A landscape with many peaks, sampled at points; each row gives a point and its height.
A climber steps from a point to whichever of its 2 nearest points has the largest rise for the distance, and stops where none of them is higher. Distance is the straight distance between rows; heights are no part of it.
j193: [167  87 106  89  82 141 141  97 104 119 116 188 159 162 140 156 106  89
 153 159 184  87 123 111 109  90 115 147  78 152 148  77 143  84 139 116
  69 141 163 110  70 176 124 142  84]  height 24.2
j389: [165 178 138 100 121 168 128 129 101 199 105 136 132 177 150 122 125 168
 109 117 176  83 140 126 170 135 110 177 154 152 105 171 131 151 128 101
  61 167 147 133  88 138 129 104  92]  height 48.5
j56: [157  77  99  83 117 125 140 108  96 108 142 163 155 136 141 162 115 104
 140 156 161  95 123  99 112  99 117 128  88 143 147  81 134 114 124 118
 123 154 164  89 109 153 151 148  98]  height 26.8
j203: [173  95 123 122  95 164 168 104 108 187 126 180 175 173 164 135 109  85
 161 149 190  98 133 139 134 111 102 152 128 151 121 122 185  95 135 126
  53 119 157 125  86 192 108 136 104]  height 20.0
j409: [121 138 122 167 132 105 154 121 152 127 137 117 149 119 147 138 157 146
 126 137  94 171 128 129 146 171 119  76 159  85 105 162 134 110 111 133
 131  72  96 119 200 102 134 151 160]  height 41.0
j125: [101 134 113 104 182  98 141 109  97 158 175 107 138 171 152 134 152 138
  98 152 102 145 136 163 111 169 133 117 161 104 105 110 109 165 119 161
 151 128 118 119 178 127 123 141 172]  height 43.3
j385: [ 96 185 140 110 140 156  89 124 148 120 140  65 110 151 147 103 132 111
  81 137 116 117 136 159 127 132 130 143 132 158 116 162  88 158 123 118
 147 193 121 148  88 101 124  69 107]  height 21.2
j274: [203 106 144 130  99 148 142 141 111 169  79 141 165 125 110 147 107 101
 161 146 187  98 154 100 145 108 135 153 158 145 117 127 191 105 128 117
 131 116 136 110  97 178 115 111 167]  height 7.8
j312: [ 65 143 101 157 166  90 151 135 136 104 130 135 140  92 139 136 146 159
 136 130  90 199 131 112 148 155 136  65 152  78 128 145  96 112 129 146
 164  86  73 109 180  76 134 163 143]  height 44.5
j199: [ 81 107  82 151 174  82 145  98 160  89 170 142 115 108 169 120 144 115
 115 145  81 156 109 141  88 173 150  43 127  83 149  95  93 111 131 169
 162  95 113 118 197 119 118 172 121]  height 30.6
j880: [ 86 113 102 103 219 114 111 127  81 187 194  89 139 228 164 122 125 168
 106 131  83 145 119 188 100 148 156 134 124 136 129 114 122 171 136 134
 164 126  79 126 176 113 126  77 184]  height 16.5
j819: [ 73 145 112 131 139  97 151 139 143 104 124 128 120  70 124 145 144 157
 164 109 137 181 144  98 139 133 133  81 141  82 141 124 108  86 112 153
 185 100  96 101 150  86 134 198 115]  height 48.6
j798: [138 121 140 137  59 108 150 156 123 128 107 141 119  62  77 122 137 138
 119  86 145 110 169  48 140 125 118 116 136 124  98 144 130  96 120 123
  84 146 148 133  96 125 125 166 103]  height 67.6
j346: [152 167 187 144 111 156  77 173  95 165  95  95 116 147  86 126 142 132
 116 130 172 112 162 133 146  99 123 193 150 159 116 151 165 160 114 113
 116 155 151 138  47 124 114  48 114]  height 35.9
j851: [160 154 115  84 132 117 159 127  66 182 165 158 142 150 153 130 155 138
 114 124 162  76 139  88 163 132 112 149  97 140 137 105 114 152 160 129
  74 195 186 103  97 147 116 152  86]  height 64.8
j745: [137 137 187 145 140 161  94 120 159 135 119  91 117 150 110 103  83 106
 123 144 116 119 131 201 153 126 100 166 156 151 115 147 141 177 109 122
 113 156 124 176 107 129 111  65 125]  height 46.3
j747: [136 128 152 186 143 153 121 128 195 124 139 124 150 130 141 102 103 130
  95 138  72 126  81 198 156 133 111 112 129 124 108 172 125 139 132 124
 106  90 120 189 184 104 125 118 148]  height 66.4
j78: [113 144 133  95 169 156  95 153  98 147 137  72 144 187 148 149 155 155
 134 137 130 161 122 151 102 141 163 162 122 128 130 133 152 155 119 118
 167 104  77  95 156 136 128  55 191]  height 24.3
j548: [139 115 186 129  85 184 110 156 146 133  83 145 143 130 100 106  64 187
 118 115 102 118  70  98 135  84 119 163 134 130 138 152  90 137 138  94
  99  94  97 165 137 168 148 114 116]  height 69.5
j220: [119  87 113 186 126  93 153 129 153 105 148 137 134  53 133 128 170  88
 177 149 132 153 139 133  96 155 131  54 164  89  84 121 172  91 104 137
 130  62 119 138 154 121 124 170 145]  height 37.4
j29: [ 80 149 127 105 177 152 137  97  93 179 149  84 111 177 174 123 142  93
  94 149 123 135 144 203 136 158 115 171 143 160  78 153 151 169 128 128
 113 180 152 146 122 127 108  95 140]  height 37.3
j607: [110 219 180 126  98 156  94 169 129 130 149  72 137 149 133 113 150 171
 101 118 114 121 149  99 150 109 141 165 151 149 133 197  79 178 105 125
 150 202 120 121  98 128 122  51 113]  height 27.0
j729: [170  99 143 155  83 103 123 132 131 145  98 128 111  86  88 117 115  97
 148 125 150  94 154 139 144 143 117 132 139 134 105 121 166 108 120 138
  92 123 186 141  79 158 100 132 120]  height 36.0
j660: [110 175  97  90 167 107 101 149  93  74 172 120 105 160 148 126 140 164
  80 107 120 118 131 108  99  88 145 132  67 127 212  98  63 160 146 122
 164 189 131 102 130 100 153 122  74]  height 43.9
j773: [157 155 174 162  97 133 160 121 147 153 124 128 153 108 143  98 116 161
  98 114  89  91 142 122 188 138  86 128 160 112  61 203 101 164 114 115
  69 108 123 191 143 116 131 138 125]  height 66.5
j4: [108 133 135  91 164 114 129 107  89 166 159 111  76 133 143 132 164  57
 124 120 146 125 163 165 130 153 102 170 105 154 120  93 180 160 129 131
 109 190 190 122  62 132  94 118 106]  height 30.7
j553: [128 133 129 121 116 138 104 146 142  73 103 123  96 104  93 140 153  97
 128 114 153 145 138 106 113 114 136 138  78 135 173  85 121  99 116 112
 135 162 140 113  92 120 148 123 115]  height 38.4
j196: [106 152 130 131 138 187  94 164 140 121 106  96 148 172 134 123 110 174
 135  96 109 191 111 103 126  82 143 155 134 127 186 149 108 119 122 105
 187  84  61  97 146 117 153  66 150]  height 45.1
j850: [132  81 138 156 107 106 113 113 205  92 108 151  81  72  91  96 116  87
 127 133  82 116 124 166 107 139 115  96 105 150 131 103 139  82 120 129
  97 130 182 152 112 139  94 148 115]  height 25.9
j192: [170  80 115 147  93 151 131 108 158  93 118 180 129 126 134 122  90  99
 146 164 140 103  99 157 108  95 110 113 101 142 136 106 151  69 136 111
  88 109 153 130 124 171 122 145 134]  height 12.1
j992: [157 103 178 143  79 154 132 135 156 152  90 175 139  98  91 122  88 173
 137 127  95 124  85  93 155 110 126 148 136 119 111 156 125 136 134 118
  92  77 118 161 143 161 130 148 133]  height 76.5
j362: [145  78 111 163  88  98 139 130 178  88 128 147  97  65  99 116 122 107
 137 118 124 125 144 105 123 142 113  87 112 125 106 116 144  65 112 124
 100 116 166 140 122 141 115 191 113]  height 23.7
j328: [ 71 146 133 141 122  87 143 170 138 110 114 125 111  53 100 129 124 126
 181  94 124 190 155 102 134 136 134 110 120  93 116 144 141 101 122 151
 173 115 102 135 129  97 133 164 131]  height 52.9
j725: [140 138 173 126 130 143 102 158  92 172  98  88 142 138  83 127 146 131
 165 122 153 171 148 130 131 138 157 160 156 130 109 150 201 146 122 124
 167  75  80 136 136 130 106  67 209]  height 32.7
j872: [145  98 135 156 124 127 107 134 159  97 106 128 107  76  81 121 132  69
 182 138 138 146 136 160 101 122 138 126 115 148 134  73 174  88 127 151
 159 114 106 144 115 156 128 113 137]  height 30.5
j443: [138 158 122 134 185 138 150  94 140 135 139 108 146 192 197 108 138 153
  80 150  76 146 110 186 147 144 125 111 146 115 106 189  69 155 114 147
 123  94  88 154 178 104 147 112 141]  height 51.1
j513: [117 158 129 110  98  98 164 131  87 145 124 112 123  82 112 138 186 171
 142  86 158 138 181  53 160 123 120  86 140  97 134 122 115 111 130 139
 159 150 138  93 132  83 128 190 119]  height 10.5
j108: [131 139 116 116 177 113 164 104 117 159 146 129 139 176 185 123 172 132
  91 156  82 130 112 171 149 170 120  98 144 105  85 167 103 153 122 145
 126  96 114 124 184 108 120 146 169]  height 47.3
j121: [171 133  97 109 132  95 174 104  71 165 145 142 173 159 167 137 123 205
  95 112 106  83 120  82 141 108 150 102 142  99 164 142  57 148 152 131
 112 128 117 101 151 144 133 139 126]  height 60.7
j252: [133 153 104 100 140 156 149  85 103 176 155 150 137 190 159 121 139 172
  79 106 147  77 112 124 153 133 120 148 123 140 125 144  83 162 156 120
  84 164 148 130 137 145 129 144  88]  height 64.0
j229: [125  91 177 155 115 151 111 160 158 138  89 112 143  99 103 139 102 108
 196 138 127 158 107 125 139  98 157 151 136 134 140 112 178 112 121 150
 199  66  86 145 161 144 132  98 171]  height 43.8
j794: [ 78  87 155 189 133 120  97 119 181 110 124 123 104  59  93 139 129 103
 178 154  77 173  75 173 147 154 155 123 137 127  94 125 187 123 101 170
 162  44 102 176 155 122 112 105 146]  height 53.2
j251: [ 78 160 138 105 123 104 112 176 123 133  87 127 126 103 107 161 121 143
 189 103 147 192 146  73 145  86 148 128 139 122 166 117 113  86 127 147
 239 110 103 101 124  78 149 132 166]  height 10.1
j600: [ 64 168 124 104 108  86 123 171 116 112 117 125 107  60 110 158 136 166
 164  76 155 168 150  52 149  80 141 123 123 110 163 118  85  81 128 148
 211 139 123  90 112  62 143 161 117]  height 7.5
j426: [119 188 200 144 108 157  74 176 118 149 111  74 131 132  94 105 127 139
 130 110 127 129 152 122 144  94 157 187 146 153 123 170 119 179 102 108
 154 160 120 151  83 133 128  35 125]  height 31.1
j812: [151  78 158 180  90 111 113 135 146 111  95 125 112  68  79 115 136  95
 170 132 129 128 139 138 124 132 132 117 129 132  99 105 189  96 107 142
 138  93 137 141  96 145 122 131 138]  height 33.3
j574: [137 178 137 144 146 180 135 121 151 141 120  91 158 184 176 101 114 178
  91 136  92 108 125 156 173 133 115 138 157 114  99 210  77 164 127 122
 105 116  85 149 147 114 134  99 145]  height 55.7
j167: [113 160  99  78 154 140  89 131 141  50 155 130  80 160 148 138 115 136
  55 137 120 112 122 123 105  91 136 151  38 155 206  91  65 150 142 105
 141 200 145 107  81 104 145 121  42]  height 53.4
j698: [161 104 162 137  56 148 139 123 152 153  83 168 146 124 103 119  81 161
 104 113 135 108  99  65 150 105 110 148 158 138 127 152 118 107 146  97
  66 113 132 141  97 154 138 137 128]  height 83.9
j123: [169  76  92 119 115 166 133 117 139  94  91 158 177 175 134 168  86 105
 156 161 171 119  92 104  84  57 141 149  96 155 158  97 159  96 151 108
 143  89 100  99 128 175 157 113 150]  height 59.9
j202: [ 99 150 136 109 131 170  84 154 163  86 108  98 128 153 135 132 106 159
 105 107 118 161  93 129 116  86 152 144 102 134 188 140  81 125 132 106
 164 113  74 112 135 116 162  85 125]  height 52.6
j76: [125 152 149  98 166 133  99 159  86 166 127  87 146 173 115 139 151 120
 148 155 139 169 147 162  94 158 152 167 158 120 102 154 199 167 115 117
 168 110  95 117 146 139 105  43 205]  height 28.3
j853: [103 101  87 108 188  89 114 114  99 143 196 128 117 173 162 117 117 116
  93 118  98 124 121 166 118 121 135 116  83 135 161  89 107 158 166 153
 144 170 126 101 147 123 132 142 142]  height 7.6
j417: [130 129 155 130 122 152 110 175 107 142  89  99 135 132 105 139 140 109
 188 138 180 167 134 111 120  91 157 147 135 146 145 120 189 108 133 152
 203  86  81 116 141 127 122  69 189]  height 38.2
j50: [ 48 171 111 139 177 118 109 144 120 110 121 105 142 133 115 143 143 150
 167 136 119 204 139 156 109 170 166 111 151 105 141 148 113 140 111 128
 205  83  64 126 154  81 116  99 158]  height 18.9
j505: [ 74 129 118 143 162 142  77 133 205  49 120  97  77  94 101 121  93  77
 111 129  85 166 109 187  59 148 151 147  85 161 180  86 116 110 134 119
 148 161 121 142 129 100 142  93 104]  height 37.7
j650: [113 133 202 150 122 165  90 139 137 127 115  96 114  97  95 110  94 127
 129 126 102 126 137 170 158 153 135 158 161 142  93 159 148 189  99 118
 152 109 106 185 127 109 111  70 127]  height 51.2
j315: [104  88 178 191 122 140 103 135 141 136  97 121 126  85  99 136 118 118
 203 151  84 186 114 152 159 126 156 127 122 109 106 136 178 123 115 167
 179  22  69 164 178 132 128 108 180]  height 48.7
j474: [ 95  93 120 161 144 131  73 116 213  55 125 121  71  72  80 113  98  82
 146 127  79 158 105 180  78 130 143 144  87 158 165  72 133  85 132 129
 124 139 145 159 122 128 111 120 101]  height 32.8
j245: [104 151 143 103 116 151 100 154 152  90 115 111 105 110 100 131 121 146
 114 101 129 148 127  95 120 107 141 150 102 127 193 112  84 113 127 106
 144 147 120 109 115 109 178 115 104]  height 44.4
j740: [121 155 136 101 173 134 144  98  65 187 153 115 121 162 162 116 170 101
 121 115 152 114 155 163 146 173 111 160 154 153  79 151 157 178 113 146
  93 169 166 131 115 127 103 121 137]  height 40.9
j897: [ 72 213 162 117 116 131  99 155 132 121 153  57  97 130 115 125 157 139
  78 119  85 139 153 127 139 133 148 143 149 141 117 167  64 164 112 128
 159 231 137 149  81  97 126  60  91]  height 23.8
j708: [149 107  88 130 100 144 128  97 161  94 132 182 123 161 141 145  94 122
 102 157 133 110  88 119 105 114 133 119  88 134 165 117 111  81 143 111
 101 146 134 121 101 157 144 158 120]  height 13.8
j942: [130 109 155 145  46 134 141 138 130 132  81 159 136  89  64 125 100 140
 136 112 142 117 127  54 134 104 125 149 121 138 123 124 114  74 137 108
  98 122 150 135  86 169 134 154 113]  height 75.0
j104: [142 192 121 113 133 179 148 104 139 160 140 109 140 204 175 102 133 174
  88 122 126  82 132 134 164 131 110 144 154 145 106 185  51 156 140 131
  86 183 138 153 109 115 124 143  88]  height 57.7
j448: [159 147 137  83 113 100 158 159  57 158 142 120 170 112 109 140 185 159
 147 106 181 116 175  36 131 107 130 113 145 117 136  95 108 154 149 140
 168 157 168  73 130 124 134 144 122]  height 14.8
j896: [158 105 126 128  79 137 148 146 112 121  85 127 145 110  93 144 150  99
 161 128 184 118 164  73 129 109 119 134 141 144 123 117 165  81 117 123
 129 125 131 108  95 139 140 130 134]  height 6.1
j557: [118 118 138 115  77 155  96 149 171  74 113 161 116 121  90 109  68 168
 109 101  97 132  94 104 114  76 131 171  89 137 174 136  64 118 150  93
  82 143 127 150 103 154 164 145  92]  height 4.2
j922: [134 135 151 159 139  81 152 125 115 156 118  96 136 113 128 115 167 113
 125 129 116 137 169 159 148 197 109 104 175 103  68 173 156 168 120 124
 113 111 119 153 150 106 113 138 165]  height 57.2
j715: [168  83 116 116  98 171 136 100 128 137  93 173 179 172 159 157  95 144
 136 158 174  98  73 111 101  84 132 115 128 139 132 124 146 106 164 104
  98  91 102 108 121 185 142 120 146]  height 66.6
j309: [152  67 107 134 110  80 162 112 104  98 138 148 144  63 133 146 173 101
 170 133 190 108 160  88  98 137 104  70 172 105  96  91 158 101 108 144
 129  97 135 106 151 133 127 200 124]  height 21.1
j226: [ 46 164  66 131 203 102 124  95 153 106 170  90 126 111 120 156 158  84
 118 155  82 181 141 182  44 212 126 109 139  97 122 124  96 160 119 137
 194 127 125 154 185  96 107 134 113]  height 25.4
j358: [107  92 159 179 143 133  93 129 194  92 123 135  94  80  89 109  99 105
 157 128  75 166  62 166 126 133 160 117  94 116 121 125 153 112 123 154
 140  73 103 159 175 125 134 123 139]  height 57.6
j986: [127 120 119 126  85  69 148 142  86 128 109 125  99  64  82 131 190  63
 146 119 154 128 204 114 104 175 122 141 146 124  80 108 192 111 109 138
 133 167 182 110  55 121 104 139 127]  height 41.8
j67: [111 132 187 158 125 131 127 150 121 144 116 108 131  74  93 111 120 152
 144  96 117 150 147 127 154 132 119 133 164 120 110 164 152 160 117 131
 137 104  98 171 144 107 129 108 135]  height 56.7
j28: [126 107 161 119  95 179  69 142 178 103 108 163  92 153  87 119  41 152
 112 138  89 127  67 156 125  89 118 179 104 156 162 134  87 136 148  92
  83 128 135 169 109 156 136 121  78]  height 6.7
j140: [162 143 129  99 105 114 177 111  91 166 122 137 167 134 146 145 144 198
 115 112 154  98 127  68 137 136 121 104 143  96 128 138  81 138 153 128
 119 137 139 100 141 138 131 161 125]  height 66.2
j23: [193  80 121 144 113 136 133 130 111 139 102 155 157 135 138 137 114  66
 178 164 176 103 130 159 115 113 120 157 142 135 123 105 202 102 120 128
 125  99 150 102 112 193 120 104 158]  height 9.3
j466: [127 101 114 134 129 101 145 104 151 109 142 121 125  93 142 131 155  82
 158 166 132 152 122 141  98 151 136  81 141 100 123 111 154  97 106 144
 140  98 125 105 146 142 139 148 163]  height 35.5
j787: [128 126 113 100 113 101 118 136 104  85 136 128 105  87 104 157 178  91
 142 131 166 136 153  74 106 120 139 129  63 131 166  48 127 120 128 150
 186 170 158  98 101 132 146 142 106]  height 33.0
j201: [140 168 124 112 144 164 111 130 140 110 126 120 101 162 147 108 120 122
  89 133 133 115 122 152 138 121 116 153 117 148 143 151 118 136 130  99
 109 161 120 125 101 120 126 101 118]  height 18.5
j957: [117 112  98 105 197 119  90 142  88 169 168  98 139 217 169 142 110 181
 126 146 104 161 111 152  87 124 181 141 118 113 155 114 133 157 123 131
 180 108  62  83 178 123 131  54 180]  height 19.9
j755: [130 153 121  91 165  89 140 148  67 126 178 110 132 155 147 128 158 135
  98 100 129 127 152  99 125 129 133 119 114  99 158 106  92 170 153 133
 160 178 144  83 151 115 140 130 128]  height 52.0
j915: [193  80 134 150  81 113 163 138 104 136  92 149 153  73 111 134 151  94
 165 140 194 101 176  79 128 130 112 121 166 126  94 120 191  85  99 115
 116 101 159 121 101 147 125 162 131]  height 4.9
j461: [160 147 173 143 131 189  85 135 123 166 104 102 131 184 134 100  86 153
 115 142 134 101 113 179 170 110 114 172 158 150 115 164 157 158 131 114
  87 150 122 162 107 147 114  64 132]  height 51.0
j456: [ 87 182  92  88 174  61 106 162  66 120 182 112 138 152 136 115 151 152
 101  93 120 153 146  93 101 106 154 112  98 104 189  94  84 165 156 134
 178 172 126  82 135 119 146 101 107]  height 44.6
j295: [163 171 184 123 132 165  90 164  93 195  94 103 122 178 116 115 139 124
 133 117 171  95 169 186 148 120 122 201 142 163 101 154 202 153 119 115
  90 162 151 138  68 120  85  42 103]  height 40.5
j811: [152  83  99 139  84  86 182 101 156 105 137 149 129  68 131 134 150 120
 137 135 158 116 154  79 122 148 101  56 146 106  84 119 140  80 104 130
 104 122 148 126 144 130 128 212 112]  height 22.2
j376: [159 141 112 108 131 138 125 118 122 105 110 144 121 141 142 146 115 129
 106 137 135 123 106 123 131 136 124 130 104 127 160 107 109 132 124 107
 114 146 128  95 123 138 139 137 129]  height 16.0
j857: [151  76 113 159 108 147  84 119 193  91 122 162 111 110 100 127  77  93
 130 160 104 111  70 162 113  97 135 122  97 151 168 102 133  75 139 108
 104 116 154 150 116 160 115 138 132]  height 10.6
j543: [157 124  81 104 170  89 162  99 109 146 164 150 152 190 176 121 122 181
  95 125  89 117 106 125 128 128 149  97 118 107 153 136  71 155 147 131
 135 108  97 107 176 128 136 138 136]  height 57.5
j434: [164 107 160 159 141 164  98 123 150 133  99 134 120 140 122 119  91 109
 140 149 112 122  84 204 148 118 136 162 120 139 140 119 181 120 128 126
 114 113 139 148 113 155  97  79 155]  height 52.2
j949: [ 25 177 119 123 168  95 115 165 109 142 121 109 129 100  84 160 142 140
 195 130 124 209 170 150 119 158 153 117 160  92 132 147 123 127 120 123
 227  95  99 125 136  58 114 126 161]  height 16.1
j575: [100 138 119 156 183 149  92 123 213  67 121  99  93 141 139 123  85  89
  83 137  82 149  86 202  93 132 147 126 108 148 157 126 120 120 144 116
 139 145 108 153 152 114 138 100 126]  height 43.1
j891: [178 118 152 141 136 168 128 139 138 159 108 130 139 169 143 124 100 129
 142 154 125 106  93 166 159 125 126 146 131 133 125 159 179 131 146  98
  97 104 110 135 142 162 111  81 187]  height 56.9
j533: [178  64 100 132 130 151 152  95 136 124 141 177 156 150 163 145  99  78
 170 162 160 106  85 157 100  97 108 136 119 138 132 109 182  91 120 128
  91  87 146 111 119 176 137 131 149]  height 10.7
j216: [124 128  78 100 176 138 127  89 117 115 153 149  93 184 161 129 100 131
  84 120 104 107 100 122 121 111 130 113  63 151 187 122  75 158 154 121
 120 176 131 101 123 128 159 146  79]  height 73.6
j795: [168  65  81 127 103 149 123 125 143  59  96 147 150 119 112 164  90  82
 162 147 168 119 111 110  93  74 133 146  90 158 157  66 167  68 123 113
 138  99 114 122 130 170 168 128 132]  height 53.6
j855: [161 155 152 138 144 181 101 130 114 190 126 114 109 204 146  96 120 100
 128 128 142 110 131 204 144 139 123 186 126 168 110 142 183 154 138 115
  83 156 133 161 103 137  78  57 115]  height 45.7
j290: [131 153 163 173 119 110 144 132 136 131 124 101 126  80 119 105 125 130
 115 109  94 134 145 128 171 159 105 110 163 100  77 178 148 163 100 126
 106 108 116 175 155 108 126 147 143]  height 61.6
j436: [144 177 153 129 127 172 128 138 129 153 126 120 152 183 151 113 120 184
 102 116 142  90 128 133 172 133 114 150 177 134  95 195  97 162 136 111
  79 142 115 146 114 118 131 115 113]  height 53.1
j467: [140 135 156 171 105 130 138 123 171 138 141 134 136 104 135 103 108 145
  99 132  53 116  87 150 187 143  95  99 138  95  72 184 112 146 115 133
  59  68 142 181 179 104 125 147 128]  height 71.0
j440: [125 149  91  80 164 157  89 116  96 106 162 162  93 177 150 136 130 131
  90 136 120  91  95 107 129  95 123 157  36 153 163  93  87 143 152 118
 124 189 158  98  80 129 132 126  60]  height 63.1
j268: [102 139 114 106 109  91 135 129  98 106 126 106  85  47  80 151 211  72
 141 106 156 141 186 103 108 179 133 103 137 112 101 101 166 128 117 137
 151 174 158 128  81 109 116 154 112]  height 44.9
j834: [121 129 147 139  97 179  87 151 171 110 106 134 140 141 117 115  64 188
 109 111 104 148  66 110 128  74 145 159 120 125 180 155  92 127 146 113
 124  86  67 147 144 144 158  97 125]  height 61.8
j288: [160  60  74 133 104 122 123 108 145  47 117 170 133  81 121 146 120  75
 177 129 174 116 142 110  70  96 121 115  96 141 133  64 156  63 109 110
 122  99 152 116 122 159 142 181 117]  height 48.3
j89: [156  93 142 157  75  84 124 154 109 128  89 128 106  67  72 116 152  81
 143 109 139 105 191 126 121 162 112 136 119 145 100 103 186  91 108 142
 104 148 180 139  53 132 105 160 101]  height 38.6
j38: [118 132 148 124  64 141 152 130 152 125 102 156 147 126 132 137 110 189
  98  98 123 109 111  65 157 125 106 123 150 121 136 168  70 121 138  97
  87 138 119 136 109 141 159 166 109]  height 75.1
j54: [165 111 124  91 108  97 186 135  66 137 147 142 184 113 130 140 139 158
 148 129 194  96 142  34 114  94 110 108 142 126 138  84 114 131 151 128
 144 140 166  81 142 129 141 174 114]  height 16.8
j168: [ 76 138 116 109 180 144 143  85 109 162 165 100  98 159 154 112 160  52
  90 126 132 120 139 180 121 141  92 187 112 164  99 118 147 166 117 129
 105 188 179 147  97 128  98 104 109]  height 33.9
j746: [156 180 142  85 109  93 149 138  73 142 145 108 143 113 116 130 188 191
 106  73 167 113 171  41 157 120 121 107 156 110 141 113  94 147 126 131
 129 172 170  92 126  89 128 155  97]  height 12.5
j907: [171  89 109 141  91 147 187  90 137 119 109 188 162 166 168 157 112 148
 119 169 150  96  94 114 115 111 123  93 136 132 115 140 125 104 134 118
  74  78 113 116 137 153 141 147 149]  height 72.0
j870: [107 107 160 159  66  92 153 167 105 136 106 128 112  27  85 108 136 150
 157  82 152 151 181  65 159 136 110 102 136 108  88 169 146 111 109 149
 121 109 134 137 104 119 122 176 119]  height 62.2
j549: [129 110 127 188 113  93 169 118 158 141 147 130 167  80 153 112 168 119
 159 165 104 152 135 118 138 159 104  45 157  84  65 154 158 100 111 147
 113  37 110 131 185 108 126 164 160]  height 38.9
j496: [164 141 156 147 121 160 139 133 137 159 103 130 162 154 138 129 107 169
 115 126 101 110 102 144 170 131 107 143 166 123 105 175 136 141 140 113
  94  89 108 140 148 130 122  98 193]  height 61.7
j890: [126  99 130 146  95 164  96 121 195 102 116 178  92 151  97 107  51 126
 125 138 108 122  73 169 106  96 115 149  89 150 167 108 107  96 159 111
  65 130 150 162 114 166 121 150  96]  height 8.7
j318: [120  62 124 161 117 126  66 135 201  65 106 147  65  66  68 108 101  67
 146 129  91 129 127 171 106 112 137 137  89 155 163  67 148  71 121 135
 120 140 178 141  90 146  91 159  98]  height 28.9
j864: [172  77 110 118 113 101 195 104  81 137 153 169 183 121 147 156 125 137
 124 138 155  87 135  79 113 109 114  87 141 111 113  91 114 148 150 134
 124 122 150  89 150 144 147 196 114]  height 18.4
j110: [173 108 107 123  62 146 138  88 131 147 117 204 135 159 146 129 114  98
 140 157 163  92 135 119 130 123  99 142 110 156 133 106 143  73 150 127
  33 144 174 130  89 176  93 147  77]  height 22.0
j397: [105 113 136 194 148 121 118 123 206  86 138 146 113 101 133 105 109 122
 120 137  53 136  65 172 135 149 131 102 121 114 109 142 134 124 135 132
 116  64 122 174 187 111 128 122 142]  height 62.3
j264: [140 136  69 102 179 119 143  87 111 130 146 138 116 189 174 128  96 180
  67 108  94  86 112 120 134 112 127  98 104 126 171 142  51 159 156 128
 115 153 114 134 148 135 138 156 103]  height 64.5
j206: [104 169 130  83 112  91 150 168  92 142 124 126 129  82 105 153 192 161
 159  91 173 169 165  49 154  84 129 111 133 115 165  91 104 103 134 156
 203 150 145  85 117  71 125 179 112]  height 8.6
j82: [ 35 160  93 121 187 113 118 115 124 101 157 105 123 122 118 157 158 127
 135 139 101 199 144 167  91 194 145 104 140  97 142 113 110 134 120 141
 196 131 101 143 175  77 113 125 122]  height 22.5
j214: [114 156 131 125 102 137 155 124 150 111 124  96 135 125 147 115 114 180
  77  97 102 109 130  94 139 143 105 123 163 111 116 180  66 143 112 104
 114 135 114 151 127  96 152 149  98]  height 67.3
j128: [ 94 115  61 103 200 109 109 101 137 100 183 121  92 163 175 134 117 101
 100 140  91 128  85 148  91 130 136 116  65 153 165  70 111 144 151 156
 159 154 128 103 146 135 147 128 123]  height 5.3
j418: [ 82 126 162 139  98  63 139 188 116 124  90 119  82  18  81 116 104 144
 186 102 148 149 169  73 139 119 131 114 128  99  89 152 144 111 122 158
 173  97 119 149 105 107 119 174 127]  height 57.4
j493: [110 154 118 118 120  73 149 121 110 128 132 116  98  74 108 142 181 108
 140 101 135 142 172 123 128 178 130  99 161  99  88 125 137 138 104 129
 134 158 133 126 123  93 113 157 128]  height 48.4
j47: [ 48 178 144 109 136 103 105 188  96 141 105  96 121  94  84 168 141 128
 186  95 154 200 170 128 121 108 156 142 158 127 145 135 148 105 119 154
 223 118 108 124 113  76 134 105 169]  height 13.0
j345: [154  72  96 126 134  79 183 105  94 126 176 156 163 105 155 127 148 105
 141 145 165  82 138 124 115 140  99  80 165 108  97  94 132 140 114 147
 120 111 166  91 165 139 146 210 130]  height 19.7
j945: [171 131 109 123  88 122 176 101 139 161 114 157 150 124 146 142 142 168
 107 130 146  97 131  84 166 159 115 109 161 121 108 161 122 110 139 110
  79 120 147 109 131 137 132 161 149]  height 71.9
j320: [136 117 125 147 172 159 106 125 178 101 134 115 106 144 129 114 101  85
 116 146  97 132  95 198 113 142 147 132 112 138 138 117 169 127 139 121
 124 130 110 152 140 126 128  96 150]  height 47.4
j337: [ 70 135 115 112 208 159 108  98 108 169 189  78 125 240 181 112 127 133
  94 133 100 136 118 199 121 143 139 150 114 170  98 134 115 184 132 133
 143 146  93 128 162 112 130  81 155]  height 13.3
j679: [124 146 143 109 128  95 174 109 102 136 138 122 115 109 134 128 166 105
 106 123 134 122 173 144 143 199 121 111 167 111  74 149 124 157 104 131
 109 168 163 135 141 107 118 163 147]  height 52.3
j998: [155 136 118  82 118  93 146 129  76 148 161 142 127 121 136 134 167 129
 111 108 146  90 146  95 138 141 122 120 114 119 147 100 104 157 139 140
 116 180 172  91 111 128 132 150 119]  height 58.9
j521: [146 137  93 102 150 129 166 110  73 175 181 151 159 201 156 113 136 154
  80  99 150  78 118  78 151 122 120 133  85 150 145  97  90 156 183 137
  64 180 165 131 105 131 128 155  80]  height 72.5
j902: [ 66 143  73 142 190  70 129  82 166  92 171 135 109 108 144 135 162  88
 120 150  61 151 111 176  59 190 145  88 127  98 114 113 102 124 126 154
 166 114 125 135 193 107 113 164 136]  height 28.2
j73: [164 101  91 136 107 118 186  63 125 160 147 191 163 165 171 142 141 147
 103 138 151  74  94 113 146 133 118  96 147 115 111 139 108 117 136 134
  69 122 149 120 138 159 126 160 120]  height 77.4
j603: [115 131 101  97 195 147  93 125  88 153 171 102 100 202 188 109 119 132
 105 123 115 118 119 163 113 129 136 138  95 148 134 119 114 171 136 140
 136 166 111 107 150 121 134 108 139]  height 10.4
j371: [108 101  96 152 157 102 147 103 153  86 151 143 137 116 159 136 154 109
 161 171 111 152 118 145  94 151 156  77 135  97 151 100 122 105 115 170
 176  83  94 102 187 135 139 155 136]  height 33.1
j849: [138  98 107  97 118 108 126 121 103 101 126 125 121 101 120 149 152  72
 149 154 168 110 148 106 110 122 135 127  99 131 133  67 149 121 104 142
 148 151 149  85 118 151 145 156 116]  height 29.5
j537: [148 169 135 103 138 142 171  99 110 192 136 142 128 161 162 107 145 122
 103 112 149  94 165 146 177 157 102 152 174 150  81 161 131 152 121 130
  65 172 174 148 108 115 116 136  89]  height 44.3
j453: [159 152 142 128 124 182 103 153 142 139 111 101 152 166 136 107 102 177
 113 123 121 128  98 134 139 118 134 142 142 132 147 176 132 159 123  99
 133 121  93 131 135 124 139  74 164]  height 68.4

For each start below, name the point where the climber stops.
j206 -> j453
j708 -> j461
j110 -> j202
j251 -> j698
j466 -> j698
j203 -> j202
j853 -> j467
j4 -> j521
j811 -> j453
j812 -> j290
j417 -> j467
j168 -> j521
